Points, in no order, along strands that fork, close into loops and pass close to each other.
Two points are linked if the straight distance between their rows is under 66.8. Some points are linked to none.
fifi: [  -7   12  -11   11   10   -4  -79  -33  -10   -7 -104   12   -8  -10
    0  -39   13   18   -8    4]
gomad: [ 18 -14  25 -16  14 -11  22  -6  22 -18  41   3   9  -4 -19  -3  24 -28
 -43   6]
tumiz: [ 58 -16  88   9 -76  13  17  -7  17   7  -8  56 -18  11  31 -50 -21 -68
 -31  -5]
sudar: [-30  26 -37  25 -12  31 -32   9 -34  34 -18  -8 -30  -3  24  41 -32  55
  57  -6]
lar: [-33   7 -59  -9  56 -31  39  35  -1  -2  32 -60  35 -16 -24  21  33  50
 -17  18]
nez: [ -3   1 -13   5  25 -67  38  69 -54  63  58 -48  29 -23 -28 -22  -7 -24
  -4  13]
las: [ 19 -18  36 -19 -19   6  -1 -25  18 -31   4  41  -2   9  -8 -14   9 -41
 -21  -3]
Nafer: [  0 -21   2 -51   2   9  20 -29  54 -82  56  62  21  10 -20  16  18 -41
 -45  -4]
tif: [ 19  -6   9  -2  47 -54  17   9  10  -1  12 -36  28 -18 -35 -31  49 -14
 -72   8]
nudap: [-51   3 -58  15  13 -29 -23  25 -56  39 -30 -17  11  10 -10 -14 -10  13
  53   4]
nasu: [ 14  22  16  31  -9  19  31  39 -36  93  33 -68 -38  -3  21  32 -53  26
  44  -6]
ses: [ 70  -5  89  20 -61  27  53  15  32  61  26  -6 -42  24  43 -18 -43 -28
 -22 -18]
Fal: [-22 -13 -36 -12  41 -42   8  10  -8  -1  17 -16  29  -5 -30  -7  26  -7
 -14   5]
topig: [-17  -2  -4   9  -4 -22 -68 -21 -30  -7 -65  42  21   5  -2 -57  -5 -40
  12  -6]
nese: [ 45  -2  45 -28  10  -7  28 -23  58 -49   5   4   7 -11 -18  -4  56 -12
 -78   7]
bodor: [ 27   8  25  -3   5  27  44   2  38  -2  38 -35 -17  -7   8  48  13  34
  -9   0]
guvug: [-12  15 -15 -25   3  64   3 -28  58 -62  12   1 -12  11  14  78   8  73
  26  -2]
Mido: [ 47   8  46   9  -5  26  75  23  35  45  74 -55 -25   8  24  35 -31   4
 -14 -11]
vep: [-65   7 -91   6  30 -35   1  29 -64  27 -19 -26  11  12 -15 -11  -6  26
  50   6]
nin: [  4   5  -3  -5  25   8  35   9  20  -1  36 -41  -4  -5  -5  45  12  36
   5   4]
Zipe: [-45   6 -42  16 -16   4 -45   7 -47  16 -17  25  -5   9  10   1 -30   6
  56  -5]
Sogir: [ 20  12  33 -11 -15  34 -10 -34  36 -27 -27  13 -25   0   7  19  10  22
 -13   4]
pudet: [-45 -11 -57  -8  23 -19 -56 -32 -17 -27 -67  29  28  21 -14 -33   5  -5
  10   0]
mosu: [ 12 -20  22   9  17 -63  11  27 -23  20  28  -5  45  -8 -29 -57  15 -75
 -35   2]
donos: [ 20  -3  20 -21  23 -13  39   3  43 -35  51  -6  19  -9 -21  16  34  -2
 -60   9]
tuk: [ 50 -15  77   2 -63  25  23 -13  24   3   6  45 -23  17  29 -25 -24 -46
 -22  -6]
Gobim: [-41   9 -34  35   1 -22 -35  27 -67  55 -38 -20  -8  -4   1 -15 -15  11
  54   2]
Gafo: [ 17 -16  21   3  12 -48 -17  -7 -10   2 -21   1  18  -1 -27 -51  28 -53
 -31   1]
Muno: [ 50   1  64   4 -26  13  17 -12  21  13  -5 -13 -31  -1  13  -2  12  -8
 -33   1]
lov: [-20  -8 -20 -33  -2   8 -38 -45  19 -55 -25  51   6  19 -10   2  10  -6
   3   0]
Foma: [ -9  18 -16 -24  -4  61 -22 -40  54 -69 -25  20 -17  -2  17  58  14  70
  16   5]
bigup: [-73  -6 -98 -19  32 -24   6  10 -30 -13   5   3  21  18 -20   5  -2  23
  39   5]
kera: [ 26  24  26  40 -14  32  14  19 -18  77  11 -50 -45  -1  29  32 -39  29
  26  -6]
Tekif: [ 10   8  25  -1 -30  66  34  -4  39  21  59  13 -38  29  41  52 -73   9
  31 -15]
sim: [-27  -5 -19  18  -6 -47  15  58 -78  63  21 -20  19  -4  -9 -25 -35 -42
  52   0]
Dodob: [-61 -10 -60   0 -11 -22 -31   7 -60  -7  -8  59  39  20  -9 -28 -39 -52
  65  -8]
Famon: [ 22  18  21  40 -41  49 -37   1 -18  45 -23   9 -51 -13  52  11 -60  15
  21 -14]
silog: [ -4  -4 -17 -22  37 -17 -31 -42  24 -43 -57   7  20   7 -29 -26  42   2
 -35   7]
faf: [ 51   7  50  11   9   4  32   4  24  25   0 -65 -19 -18   2  15  37  30
 -33   2]
zesan: [-47  13 -60 -18 -11  52  -8 -14   6 -36  18  29 -12  21  17  68 -22  57
  58  -5]
lesag: [ 47 -11  45  -9 -11  11  65   7  40   1  77  -8  -7   2   2  22  -8 -18
 -46   1]
Sus: [-56  -6 -85  -7  41 -58  13  38 -53  19   3 -23  41   7 -32 -29  -2  -2
  15   8]
duzuf: [-25  18 -30 -15  17  22 -32 -35  36 -46 -51  -7  -8  -1   0  28  30  70
  11  10]
mosa: [ 61 -16  71  -6 -23  -1  63  10  38  10  61  -4  -6   5   3 -12   3 -40
 -62   2]
tis: [ -7   5   2 -19 -44  42 -68 -45  14 -49 -44  82 -18   0  20  -9 -19 -10
   1  -7]
Boril: [-32  -2 -45 -34  17  21  41   7  29 -47  61  11  11   9 -13  59   3  30
  14  -1]
banon: [ 38  -3  62   5 -35 -18 -21 -22  -4  -6 -48  35   6  -2  -1 -69  18 -73
 -37  -1]
mag: [-46  -3 -74  -3  58 -56  16  28 -33  20 -11 -47  30   0 -30 -25  20  20
  -3  17]
zufeb: [-12  -2  -4  15 -15 -15  35  60 -64  75  52 -23  -3   2   5   7 -59 -21
  57   2]
Les: [ 16   7   0   2  44 -17  29  15  26  -6  17 -72  11 -27 -17  22  53  52
 -34  12]
ziz: [-22   1 -34 -11  27   0   5  -5  12 -16  -8 -26   0  -2  -6  32  26  46
  17   5]
loman: [ 23   5  19 -31  22   3  -4 -36  50 -53 -39   1   1  -7 -21  -7  55  13
 -50  13]
Naru: [ 39   6  55  -4 -49  37 -14 -28  21 -13 -26  42 -31   4  21  -8  -5 -11
 -22  -2]
tuget: [-51   4 -68 -12  25  -1   9   7  -4 -10   4 -21   4   9 -10  33  16  50
  29   5]
samo: [ 21   0  45  17 -40   3 -43 -14 -18   6 -47  43  -8  -4  15 -46 -11 -47
  -7  -8]
Kivi: [-53   3 -50   6  -8  11 -55  -7 -32  -6 -28  38  -8   7  12   9 -19  22
  48  -6]
noti: [ -8  -7   7  -6 -50  71  13  -2  17  12  64  55 -27  36  44  41 -98  -8
  48 -20]
Zekal: [ 12  21   5  33 -31  37 -76 -10 -24  25 -73  17 -44 -36  37 -10 -25  23
   5  -7]
sunuv: [-22  -5 -41  12  54 -42 -15  -2  -5  12 -54 -59  20  -6 -21 -20  44  44
 -18  15]
Kav: [-28 -28  -9 -21 -34  -7  40  26 -22  -5  93  64  26  21  -2   4 -63 -80
  41  -5]
seku: [-26 -18 -41 -33  42 -12  -5 -29  30 -53  -7  16  27  12 -29   4  31   4
 -19   5]
topo: [-37  16 -44   8 -15  27 -19   4 -23  13  -1   5 -20   8  11  41 -22  41
  52  -3]
gan: [ 22   9  23  -9  11  -1 -15 -29  25 -20 -49  -8 -13  -9 -10 -14  43  10
 -33   8]
pufep: [-12 -16 -14 -13  25 -43  12  10   1  -8  30   2  30  -7 -30 -17  20 -33
 -29   5]
Bipim: [-34   2 -63   0  64 -46  25  28 -15  18   4 -67  30 -17 -28   4  35  46
 -10  17]
miv: [ -1  20 -21 -12  30  37  51  18  44 -26  55 -61  11  -6  -2  81  17  75
  15  -3]
vik: [ 15  -3  31  28 -15 -17 -23  13 -41  45 -18 -11 -14  -2   3 -28  -5 -24
  13   0]
Tero: [-39  -2 -52 -37  14  29  19 -16  30 -62  43  24  -1  20  -4  59   4  32
  26   1]
Dov: [ 51 -10  59  26   0 -43  38  36 -20  60  35 -40   4 -22 -12 -39  23 -49
 -46   6]
Sepe: [ 57  -9  79  15 -74  40  22  -9  29  27  14  37 -34  22  44 -18 -48 -36
 -17 -14]
Vudeg: [-26  -6 -38  -3  27 -61  39  62 -60  45  54 -28  38  -9 -28 -14 -14 -27
   7  10]
gode: [  4   1  13  20 -14  11   9  21 -25  49  24 -21 -21   3  10  12 -31   3
  33   1]
Rigi: [ 32  12  37  15 -17  24   0  -5   5  22 -10 -29 -35  -3  15  21  -1  30
  -1   0]
lof: [ -5   1 -11   8  31 -19 -16  -7   1   8 -47 -45  -5 -10 -12  -5  41  40
  -9   9]
der: [ 42  27  45  33 -15  20 -23 -13   2  26 -62 -37 -46 -29  19   4  24  50
 -18   3]
Gamu: [ 20  19  30 -23 -28  59 -16 -51  49 -50 -37  44 -33  -4  13  26   8  24
 -19   3]
Dedim: [ 26  22  16  42 -43  54 -61   0 -19  38 -57  11 -55 -32  53  -1 -35  21
   8 -13]
guget: [ 15   3   6 -19  37 -14  41   4  52 -44  45 -26  27 -19 -27  31  49  29
 -62   6]
tuto: [-23 -14 -18  -5  -6 -18   9  24 -33  13  40   9   9   5 -14  -2 -16 -30
  28   0]
zaf: [  7  26   2 -17 -30  67 -46 -50  38 -52 -44  50 -39 -11  27  31  -2  39
  -4  -3]
demas: [ 18  15  23  24   5 -15 -45 -16 -15  26 -85 -31 -20 -19   1 -34  35  31
 -19  11]
tofa: [  8 -21  32 -17 -17 -12 -10 -20   4 -28   3  53  11  13  -8 -30   3 -66
 -13  -7]
lilel: [-67   5 -94 -21  15 -16  34  45 -53   7  37   7   9  19 -14  22 -28   9
  61   4]
noko: [  7  12  -5 -23   6  62  37 -13  64 -52  39 -21  -9   8   9  79   8  65
  18  -5]
Tapak: [-16  -9 -30  16  52 -52 -26   1 -26  25 -61 -51  20  -1 -24 -42  32  15
 -13  15]
buga: [  3   0 -14 -17  59 -30  24   3  43 -43  29 -33  42 -17 -33  11  54  31
 -66  12]
Zuze: [ 56  34  57  21 -28  46 -11 -21  23  16 -56 -26 -48 -19  27  18  15  48
 -25   1]
mef: [ 39 -15  44 -39   0   6  36 -28  62 -60  38  29   7  -3 -14   7  38 -26
 -69   1]
Zod: [  2  22  -4  31 -37  58 -10  13 -17  54  16  -6 -48   7  45  40 -80  32
  49 -15]
fep: [-35 -17 -37 -46  -5  23  -9 -34  26 -71  29  69  11  24  -4  24  -9 -14
  18  -8]
pil: [-12  -6   6   1 -59  65 -14  -7   7   2  37  67 -25  21  44  29 -84 -11
  48 -15]
vuz: [-39   1 -64 -21  45   0  -8 -29  33 -55 -36 -21  23  10 -15  16  45  58
  -4   9]
Rogup: [ 23  20  24  11 -40  68 -16 -22  21   4  -8  27 -45   0  41  39 -42  24
  13  -7]
tinut: [ 30 -10  30   0  22 -41 -10 -13  -1   0 -38 -14  15  -1 -28 -58  48 -35
 -53   3]
Rik: [ 20  24  20   4 -18  46 -27 -28  26 -14 -41   6 -39 -15  24  24   4  42
  -2  -1]
voki: [ 11  20 -16  -2  39  13  54  27  40 -12  49 -78  14 -22  -7  66  34  74
  -1   1]
Noga: [ 16 -13   2  -1  47 -53 -21 -15   1   4 -61 -26  25   0 -32 -60  51 -19
 -50  10]
bofop: [  5  -3  18   3 -62  67 -28 -22  12 -10  16  80 -34   8  52  12 -72 -12
  27 -13]
fomi: [-48  -7 -44   9 -24  -7 -56  -6 -46 -11 -26  61  24  12  11 -28 -36 -42
  55 -10]
fuvuf: [  6   0   8  13  26 -74  36  57 -44  57  65 -41  39 -25 -34 -31   8 -33
 -42  11]
tus: [-16 -18  -4  -1   9 -52  19  44 -48  27  44   8  42  -7 -23 -35 -14 -69
   4  -2]
gez: [  -8  -15   24   16  -24  -28  -20   -1  -38    1   -6   54   39    4
    6  -60  -27 -102   32  -12]
Voma: [  5 -20  23  12  -6 -55  33  48 -45  37  63   3  38 -11 -20 -44 -25 -83
  -5  -1]
Muruz: [  3  16  -1  19 -33  26 -89 -19 -15  -3 -83  44 -28 -30  28 -25 -13   2
   1  -9]
Leza: [-18 -28 -10 -11  12 -46  -4   7 -22 -10  20  32  46   7 -24 -41  -1 -69
  -7  -5]
Gesu: [-47  15 -61  -3 -16  43 -12   1 -22  -1  20  24 -21  14  22  57 -44  45
  71  -7]
nikol: [-62 -11 -64  -7  -5 -33  -4  29 -62   1  14  46  45  19  -8 -27 -36 -59
  65  -7]
nusug: [-35 -17 -31   6   8 -34 -52 -12 -42  -8 -50  48  46  19 -11 -59 -16 -52
  27 -11]
govod: [  8  16  14  10 -33  53 -39 -26  13 -11 -31  25 -39  -4  28  23 -19  29
  10  -3]
Bav: [-44   6 -51   9  20  -8 -51 -17 -16  -7 -65  -5   2   4  -2  -8  15  44
  22   9]
Ritap: [  -4  -21   25   10  -19  -49   30   39  -48   22   56   33   45    0
   -8  -49  -37 -106   17    1]
garu: [ -6   8  -8 -26 -33  50 -55 -52  24 -56 -40  70 -24  -3  17  17 -10  17
   3  -4]
Tekev: [-57  15 -80 -10  17  16  10  12 -17  -9  11  -9  -5  15  -1  48  -3  59
  57   3]
Memag: [-16  -8 -28   9  40 -64   7  37 -39  40   3 -47  25 -13 -29 -31  19  -9
  -8  10]
maz: [ 25  23  31  35   2   0 -31 -14  -5  27 -75 -39 -35 -23   5  -9  34  45
 -15   4]
kol: [  47  -23   77   11  -42  -25   19    2   -5    8   13   42   19    1
    7  -64   -8 -103  -32   -4]
vuso: [ 58 -23  69 -16 -41  14  55 -11  50 -16  54  30  -9   9  11  -7  -1 -51
 -60   0]
debof: [-11  -9 -16 -18  20 -17  37  18   4  -6  59  -7  16  -4 -20  22   8  -8
 -12   7]
gep: [ 10   5  19  15 -11 -16 -74 -26 -23  -5 -88  42  11  -6  -1 -65   2 -35
 -10  -6]
rezib: [ 37   5  29   2   5  27  65  17  32  27  67 -49 -17   0  14  49 -11  23
  -4  -5]
feg: [-43  -5 -63  -5  37 -69  26  54 -60  33  33 -18  41  -6 -35 -22  -6 -22
   8   6]
tudu: [ 35 -23  70  37 -53  -7  20  27 -31  48  26  18   0   6  28 -45 -47 -77
  18  -6]
Deduf: [  -1  -30   30    5  -29  -30   17   22  -30    5   47   50   41    6
   -2  -46  -32 -106   18   -3]
roku: [ 16  11  12 -11  17  17  10 -15  39 -30 -16 -31  -9  -8   0  30  39  45
 -16   2]
Sof: [-46   0 -59   7  35 -27 -34 -10 -20   2 -55 -23  17   8 -15 -15  20  32
  16  10]
botu: [ 53  10  44 -15  10  33  52  -8  71 -37  34 -45  -7 -19   2  50  39  42
 -45   1]
fes: [ 24   0  38  31   3 -34  17  32 -33  65   8 -59  -8 -19  -8 -23   8 -11
  -6   8]
dun: [-11 -11 -12 -32  10  15  38  -3  34 -43  69  17   9   6  -9  45   7   0
  -9  -1]
Luno: [ 53  -1  51 -14   3  23  69   1  61 -15  77 -27  -2  -6   8  40  12  11
 -53  -1]
fafip: [-21  14 -17  31 -26  21 -54   7 -42  28 -28  19 -24 -10  22   3 -33  11
  43  -5]
vamil: [  1 -15  -7   9  46 -61 -32  -6 -19  18 -66 -30  29   1 -27 -63  37 -17
 -28   6]
Gegif: [ 14  21  20  45 -24  29 -14  19 -34  69  -8 -32 -44  -8  27  18 -39  33
  31  -6]
fako: [-22 -18 -28 -37  15  -1  17 -20  29 -55  45  33  19  12 -18  23  11 -16
 -16   2]
moza: [ 60  -4  80  23 -71  42  35   5  28  53  21  16 -45  27  57 -14 -64 -27
  -8 -21]
fifer: [  5  14  12  43 -35  39 -23  18 -32  66  -4  -7 -39  -3  42  15 -65  14
  42 -14]
Kedok: [ 40 -29  59  -9 -28 -26   8 -12   6 -20   8  46  27   3 -11 -63  13 -99
 -42  -4]
Momim: [-52  11 -83 -15  26 -17  42  56 -48  27  39 -31   1   7 -11  37 -18  32
  55   9]
fon: [ 27  -7  38   9   4 -22   6  -1   3   8  -2 -22 -11  -7 -11 -16  28 -14
 -30   3]
Pese: [-16  -1 -22  15  39 -45  15  33 -36  45  -4 -62   6 -12 -19  -9  21  19
   6  13]
fir: [ -8  16  -6  30  -3  14 -49  -9 -18  20 -62 -16 -32 -14  14   7  11  55
  19   1]
zeve: [ 14  13   1  -3  41  -3  14  -3  37 -25 -13 -62   2 -16 -14  30  52  61
 -18   9]
Laneg: [-18   3 -26  13  20 -38  13  37 -46  55  15 -52  -1 -13 -12   1   1  12
  24   6]
ran: [-36 -14 -35  -6  11 -60  13  39 -55  12  34  15  53   6 -25 -41 -17 -73
  21  -2]
gaku: [-15 -22 -17 -15  15 -31  -3  -4  -8 -22  17  26  30  10 -27 -23   9 -46
  -6  -4]
Lib: [-57   7 -92   0  30 -33  24  46 -56  34   6 -38  10   7 -15   7  -6  33
  54  11]
memir: [ -6  18  -9  22   4  10 -72 -26  -5   0 -90  -5 -23 -17  11 -15  15  42
  -3   3]
fezat: [ -7  13  -4  34 -20  -4  12  51 -71  89  22 -36 -20   6  16   9 -65  -2
  63  -7]
par: [ 23   9  41  39 -55  18 -62  -1 -35  22 -53  46 -18 -18  35 -50 -32 -39
   5 -10]
kisep: [-25   1 -41 -21  47 -10 -31 -36  34 -45 -64 -19  17   3 -16  -2  44  48
 -16  15]
Lev: [ -2 -25  28  -4 -29 -15   9   8 -17  -7  39  54  18  13   2 -34 -26 -85
  15  -5]
nemev: [ 53  19  62   7 -38  33   4 -24  30  -1 -40  -4 -41  -6  20   5  19  18
 -32   4]
desep: [ 28 -18  32 -12 -15   1  23 -12  20 -17  33  18  -4   6  -4  -3   9 -33
 -27   4]
veti: [ -7 -22 -30 -25  59 -34 -19 -33  23 -44 -46  -4  39   8 -38 -33  43  -8
 -49   9]
bimu: [-18  20 -24  43 -17  33 -57  12 -42  45 -33   5 -36 -19  35  23 -43  41
  49  -9]
Fige: [ 31 -30  60  -8 -55  12  29 -10  19 -16  49  62   1  16  14 -27 -30 -76
 -14 -10]
Rup: [-22  11 -15  10 -22  14 -78 -20 -25 -11 -55  51 -11  -8  19 -17 -22  -2
  20  -6]
zet: [ 19  18   1   4  41  -3  45  27  30  -1  34 -83  13 -25 -13  46  39  64
 -20   6]
pife: [ 19   5  27   5 -68  65 -46 -22   7 -10 -13  78 -38  -7  51   1 -65 -15
  18 -16]
tuzed: [-10 -18   7   5 -16 -15  18  28 -39  27  40  14  10   3  -2 -15 -31 -51
  34  -1]
Kelar: [ 26  -4  49   9 -28 -13 -22 -14 -12   7 -32  22  -6   1  -5 -46   9 -47
 -15  -5]
sava: [  3  13  -1 -22   1  24 -42 -48  32 -47 -68  27 -12  -2   0  -3  26  27
 -16   7]
ril: [ 16  16  20  15 -48  77 -15 -13  25  17   6  33 -51  11  57  35 -72  25
  24 -18]
nik: [ -1  18  -4  32 -19  21  14  41 -41  83  30 -38 -32   8  27  26 -66  15
  61  -9]
kuzeg: [  2 -12  12   8  10 -28  -2   9 -20  21   5 -15   1  -6 -15 -17  15 -21
  -6   1]
Fovup: [-37  -4 -64 -20  61 -17  11  -8  27 -50 -12 -31  31   3 -23  13  42  47
 -18  14]
zanal: [ 14  -1  25 -32 -28  21 -48 -57  31 -60 -63  76  -4   4  -8 -30  12 -28
 -31  -2]
neb: [ 36   4  53  18 -10 -22 -23 -11 -11  24 -58 -17 -16  -9  -6 -47  36 -17
 -33   2]
Kabik: [ -1   1   4 -24 -26  22 -68 -55  13 -55 -60  86   5   7   4 -32  -8 -29
  -8  -7]
giku: [-18  -4 -16   1  -9 -37  36  72 -75  64  56 -15  15   0  -8  -7 -54 -46
  56   3]
reb: [ -3  18   0  24   8  13  -9  -1  -6  28 -21 -48 -28 -10   9  31  10  58
  25   8]
Rimo: [-18   4 -37 -23  35 -11  52  24  24 -31  65 -26  23  -5 -22  50  22  36
 -12   3]
Mozu: [-18  11 -40 -14  44 -17  48  34  10  -4  59 -46  32 -17 -22  43  22  45
 -20  11]
zal: [ 57  -2  63  18 -18  16  72  25  20  64  59 -51 -29   9  27  17 -29  -6
 -20 -12]
Patis: [  8  -3  24 -10 -16   6 -30 -32  15 -27 -35  41  -9   4  -1 -21   9 -23
 -11  -1]
Mikuf: [  4  -7  -4  -9  44 -53  13   7   6 -13  33  -9  44 -10 -39 -28  34 -27
 -70  10]
Safa: [   4    5    3    3    1   -5  -75  -42   -6  -14 -101   31    0   -6
   -2  -55   10  -10  -20   -1]
sodop: [ 50   5  48 -21  13   8  34 -20  61 -44   3 -16  -2 -13 -11  16  54  12
 -63   5]
Nevug: [-44 -21 -44 -10   0 -45   0  25 -48  -4  21  44  55  15 -22 -37 -26 -75
  37  -8]
kuvut: [-36 -12 -33 -16  -6   3 -14 -10 -13 -25  11  38   7  17  -6  11 -14 -13
  35  -4]
vam: [-20  -2 -16 -16   8   8 -40 -41  12 -41 -46  29  -4   9  -2  -1  22  17
   4   3]
bod: [-17  18 -37 -14  25  37  34   9  38 -34  34 -44   1   1  -1  79  19  82
  30   0]
tupat: [ 16   7   8 -36  29   9   8 -34  73 -79 -22  -8  11 -10 -22  18  63  38
 -46   8]
nugat: [ 51  11  39  -7  12  26  66   9  67 -24  67 -51   4 -16   4  50  27  42
 -47   0]
Tafe: [  33  -30   72   -1  -56   -7   26    3    1   -3   34   58   14   12
   14  -48  -28 -100  -10   -6]
robi: [-16  -1  -3 -32 -21  34 -31 -42  29 -57  -5  62 -10  14   5  16  -3   2
   8  -1]
tefi: [-20 -20 -33 -52  20   3  12 -27  48 -84  47  59  29  20 -24  19  16 -25
 -28  -2]
maler: [ 29 -11  39   1 -18  16  44  10  10  28  57  -8 -19   8  12  17 -26 -20
  -2  -6]
bon: [-37  14 -71 -10  22   0  41  42 -29  17  41 -37   1   7  -7  50  -9  51
  47  -1]
Falo: [ 60  -3  68  24 -26   8  56  20  10  59  35 -43 -29   0  19  -4 -12 -17
 -27  -5]
dotot: [ -7  -3  15  16 -54  28 -40  -7 -26   3  -3  65  -5   4  34 -18 -54 -40
  34 -10]
fote: [-42   8 -45   9   2  14 -59 -20 -14 -11 -55  13 -11   0   9   8  -1  42
  27  -1]
Nolav: [-24  25 -36  23   7  24 -43  -6 -10   7 -53 -21 -29 -10  23  31   8  77
  33   3]
galad: [-37  23 -46  11  20  20 -19  -3  -2  -5 -31 -40 -20  -2  14  47  18  87
  41   8]
dider: [ 16 -11  17 -48  12   8  25 -27  62 -79  42  41  21   5 -25  20  29 -22
 -59   0]
Tal: [-20 -25  -5  -8   6 -46 -22  -6 -30 -22 -10  53  57  15 -20 -58  -6 -90
   6  -9]
poma: [ 27   6  28 -12  -6  34  14 -28  44 -34   1  -1 -22  -3   6  31  22  24
 -17   5]
Gem: [-30 -15 -35 -28   8  -1  12  -2   6 -35  39  36  15  18 -13  19  -6 -19
  16  -1]
veb: [-18  -4 -28 -36  38  -1 -32 -52  43 -64 -68  18  18  15 -21 -10  41  27
 -24  10]
Minup: [ 17   6   9 -28  33   8  29 -12  71 -64  16 -25  17 -18 -18  31  53  36
 -47   6]
vova: [-14  15 -19 -24   4  40 -41 -47  38 -62 -54  29 -17  -4   6  28  22  55
   0   4]
Mubiz: [-20 -23 -25  -4  20 -40 -36 -14 -26 -14 -36  37  44  19 -23 -60   5 -60
   7  -4]
vis: [-12  18 -20  -5  19  33 -15 -23  35 -36 -30 -23  -8  -5   5  48  31  78
  19   6]
Ris: [ 60  10  55 -22  -3  30  50 -16  66 -39  17 -26 -11 -11   0  33  49  23
 -54   1]
rofi: [ 19  13  41  50 -46   9 -54   9 -40  47 -52  17 -27 -20  33 -38 -28 -22
  14 -12]
vef: [ 50 -35  70 -18 -56  24  47  -8  42 -14  55  57 -13  20  18 -17 -26 -69
 -35  -6]
nanid: [-20  -5 -29 -13  35 -18   9   2  11 -16   9 -25  15  -5 -19   9  30  22
  -7   9]
Ranek: [-58 -12 -87 -13  42 -35  -5   1 -23 -17 -15  -6  36  19 -26 -19   9   6
  13  10]
Bem: [ -75    0 -109  -26   20  -11   21   18  -36  -24   23   18   21   24
  -16   17  -11   12   55    1]
Gusuv: [-39  -3 -35   6 -19   4 -73 -14 -31 -15 -48  61  12   8  10 -28 -25 -20
  34 -10]
tugop: [ -2  -8  -3   1  27 -31 -14  -4  -7  10 -31 -23   6  -3 -21 -22  33   1
 -14   9]
dugip: [-17  -6  -5  25   5 -55  -1  45 -73  61  -1 -29  21 -10 -16 -40 -11 -37
  30   4]
zuz: [-15  -7  -8  24  27 -72  -9  33 -57  54 -19 -45  28  -9 -23 -54  14 -34
   1   7]
nozo: [-13   4 -17 -26  11  24   1 -27  41 -51   3   7  -4   6  -5  41  21  38
  10   0]
devof: [-48  -2 -82  -9  67 -23  10   0  11 -26 -20 -54  34  -2 -20   3  44  56
 -12  17]
sopa: [ 13 -22  19   2  21 -58  -9   3 -21   5 -14   4  40  -4 -32 -71  25 -76
 -38  -3]
vogin: [  3  10  -4   4  11  12  38  23  -4  32  44 -44 -15  -4   5  46 -12  30
  24  -3]
figi: [-20  -6 -21  -1  14 -24  22  36 -33  31  37 -21   7   0 -15  -1  -4 -12
  17   5]
varut: [-10 -19 -35 -18  75 -49  -4 -14  22 -31 -23 -26  48  -1 -39 -25  47  10
 -61  16]
Zimu: [  1   7  11  35   9 -23 -26  13 -41  60 -41 -52 -20 -16  -3 -12  16  25
  10   5]
Fiba: [  4  24   7  24 -43  75 -12   2   7  38  20  23 -49  12  63  44 -90  23
  43 -20]
Gam: [-41   6 -52 -29  -3  48   4 -26  31 -56  28  32  -7  22   8  69  -1  49
  41  -1]
dero: [-16  18 -30 -11  29  33  15  -6  42 -42  -1 -44   0  -3  -2  58  33  82
  23   2]
giz: [ 32  18  42  33 -12 -17 -44  -9 -26  34 -87 -12 -24 -17   1 -51  25  -4
 -26   1]
Beb: [ 19  23  16   1  -2  55  49   5  38  13  49 -54 -24   7  21  73 -23  56
  25 -12]
Nefo: [ 15  12  29  13 -49  47 -47 -18   3  -5 -30  52 -39  -7  37   3 -35  -6
   7 -11]
zasam: [ 42 -23  64   0 -49  26  46   3  25  20  60  27 -23  24  29  -6 -49 -48
  -4 -13]
Fupa: [ -1  -5  13 -13 -38  65  41  -4  38  10  80  44 -29  39  40  56 -89 -10
  43 -20]
Kufu: [ -8  -4 -37 -13  70 -45  21   0  36 -38  10 -34  52  -9 -42  -9  49  28
 -74  14]
tavol: [ 16 -12  18  13  20 -62  27  37 -32  37  43 -31  33 -17 -28 -37  13 -48
 -40   3]
sopi: [-18  15 -35   2  24   4  45  33  -9  28  41 -53  -3  -1  -2  54  -9  48
  35   2]
tunod: [ 26   1  27  12  34 -41   6   7   0  27 -18 -60  -1 -23 -23 -18  52   9
 -37  12]
dagus: [ 66 -10  82  28 -42  13  52  19   4  67  33 -21 -29   9  29 -20 -30 -35
 -17 -10]
rizi: [ 36  -6  28  14  34 -59  14  13  -5  25  -2 -47  16 -20 -28 -41  48 -15
 -61   6]
kov: [ 56  -8  64   1 -16  -6  28  -6  16  10  -4 -17 -19  -9  -2 -20  32 -21
 -49   1]
Mutu: [ 20  21   7  -9   3  63  35  -7  56 -28  33 -40 -18   5  19  76  -4  68
  16 -15]
lusar: [ 16 -21  48  -9 -33 -12 -11 -21  -5 -25  -2  63  20  11  -2 -51  -8 -91
 -14  -8]
nub: [ 53 -21  87  19 -66  -6  19   4  -2  23  -4  33  -8   7  20 -61 -16 -84
 -25  -5]
Beg: [ -8 -23  19   3 -36  -2  11  10 -19   7  41  38   6  12   7 -13 -36 -59
  28 -10]
ruro: [ 19  15  28  55 -40   7 -60  17 -48  60 -53  -6 -35 -25  28 -24 -29   4
  15  -7]
nofa: [-11  25 -19  16  28  14   0   6   6  11 -23 -65 -15 -11   6  45  31  85
  29   6]
zeka: [ 23   3  32  -1 -11   1 -31 -31  12 -14 -54  15 -19  -2  -8 -24  29  -1
 -22   5]
ledud: [-18   6  -9  31 -10 -14 -15  29 -56  63 -15 -27 -17  -6   5  -1 -18  15
  47   0]
keses: [-42 -17 -65  -3  51 -41 -22  -8 -17  -6 -43 -20  36  15 -26 -29  22   7
   2  10]

A fork is a point with three links, a tip a point with one. Leave the first point through the second and follow the links. Name the first fork or tip that comes.
reb, nofa: pufep
tuzed, tuto: fifer
Kivi, Zipe: fako
sopa, Gafo: neb
dider, mef: kol
Tal, Mubiz: reb
sudar, bimu: Momim
Nefo, pife: Tekif
Gafo, sopa: Rimo

A tip is a point with one link. Name the tips that can be reached along the links from each point below, in the order of the rows.
dero: Tekif, zanal, Beb
nez: neb, Rimo
silog: kuvut, devof, ledud
ziz: Tekev, reb, tunod
rofi: banon, ruro
